Each row is a point on a tangle of strands that fork and nearly touch. The rows are in no order.
Two points are linked if the straight distance between their rows is under 42.
roku: [ -3   2   7 -53  -5 -14  25  -3 -64   1]
dom: [ 18  -8  23  -5 -22 -42  42 -55  24  37]
Teru: [  8 -32 -16   7  28  13   5  10 -74 -24]
giki: [  3 -16   0  -5  11 -12 -13  25  18 -26]
lopup: [  0  14 -29  40  -2  29  -9  30 -14  18]
Konet: [  0  -9 -25  23  35  20 -11  15   7 -21]
goro: [ -9  28 -21  48 -29  27  -3   8 -11  50]
Pifa: [ -6  25 -28  45 -19  32  -7  22 -18  35]
fopov: [  2 -21  -7 -10  30 -11  -9  18   5 -34]
Kiv: [ 15 -16  29  -8 -27 -58  36 -38  20  34]
goka: [  2  19  21  -3 -11  33 -18 -14  59 -24]
kel: [  8 -13  59  13 -39 -29 -22 -21  56  46]
govi: [  1  31 -24   2  -5  21  28 -19  -1  -9]
Bul: [ -2  -4  18 -26 -28 -61  26  -6  -8   7]
Mudu: [  4 -35  -9 -12  24  13   7   6 -82 -23]
zelan: [ -7   0  20 -59 -14 -41  32  -6 -56  10]
zomis: [ -1  11  17  16  -1  43 -53  10  53  -7]
Fol: [ -6 -14  41   0 -34 -39 -45  42  29  23]
zabu: [ -4   3   3  22  11  42 -54  15  46  -3]
nugo: [ -2 -18  22   0 -17 -35 -40  58  19  12]
nim: [  4 -20 -24  35  33  15  -6  24 -36 -13]
kene: [ 11 -17 -19  13  18   8   6  21 -53 -19]
zogos: [  1 -28  16   2   5 -24 -40  55  19  -6]
musov: [  2 -13 -23  31  26  12 -10  28 -15 -11]
Bateg: [ -3  21   8  -5 -15  18   0 -22  52 -21]
seke: [ -3  23 -17 -26   2  10  26 -21 -19 -13]
nanov: [ -8   4 -20  31  16  40 -43  21  32   6]
nimu: [  3 -27   6   2  12 -22 -27  47  13 -16]
ber: [ -1  -3 -12 -38  29   6  16  -6 -53 -17]
Zuzaz: [-10   4 -19 -40  47  18  10 -24 -11 -30]
fuvid: [  6 -11  27  -8 -31 -63  30 -21  14  23]
vikat: [  3 -18 -15  -8  34  -8   1  12 -16 -30]
lin: [ -4 -24  -2 -43  28  10  11   1 -81 -14]
fir: [  0 -16 -17 -16  41   2   7   0 -43 -26]
depa: [ -4  23  -1 -11 -20 -14  35 -38  15   4]
tenot: [ -1  36 -26  19 -16  33  31 -24  -4   2]
lemin: [ 10   6  11   4 -23 -21  41 -59  32  29]
fut: [ -1  34 -22  34 -23  29  24 -12  -3  16]
tori: [ -1  -9  55  10 -43 -30 -34  -4  48  42]
kibo: [ -6  30 -14  44 -31  18  15  -9   1  41]
befo: [  1   0 -26   5  36  28  -2  -9  16 -33]
boliv: [ -7  15 -18 -41  26  10  19 -21 -15 -20]
lilam: [ -5 -11  59   1 -42 -36 -44  21  40  28]
redis: [ -3   3 -26 -14  41  24   6 -19   2 -36]
Viror: [  2  19  29   8 -12  38 -37  -3  59 -14]
bunuz: [ -4  -1  16 -46 -15 -55  27   0 -29   1]
Nevap: [ -3   9 -31  37  14  34 -21  25  10  11]
kufi: [ -2  21   3 -14 -19 -13  42 -59  13  15]

A fork is a point with three links, a tip a point with one. Leave the first point through the second and follow the links. Name the first fork or tip that comes.
nanov, zabu => Bateg
zogos, nugo => kel
Kiv, dom => depa
fuvid, Bul => roku

Name the points in between on the shortest way along the links from the first point to the second, in order.
giki, Fol => nimu zogos nugo
fuvid, depa => Kiv dom lemin kufi
zomis, Pifa => zabu nanov Nevap lopup
govi, kibo => tenot fut
Kiv, roku => fuvid Bul bunuz zelan
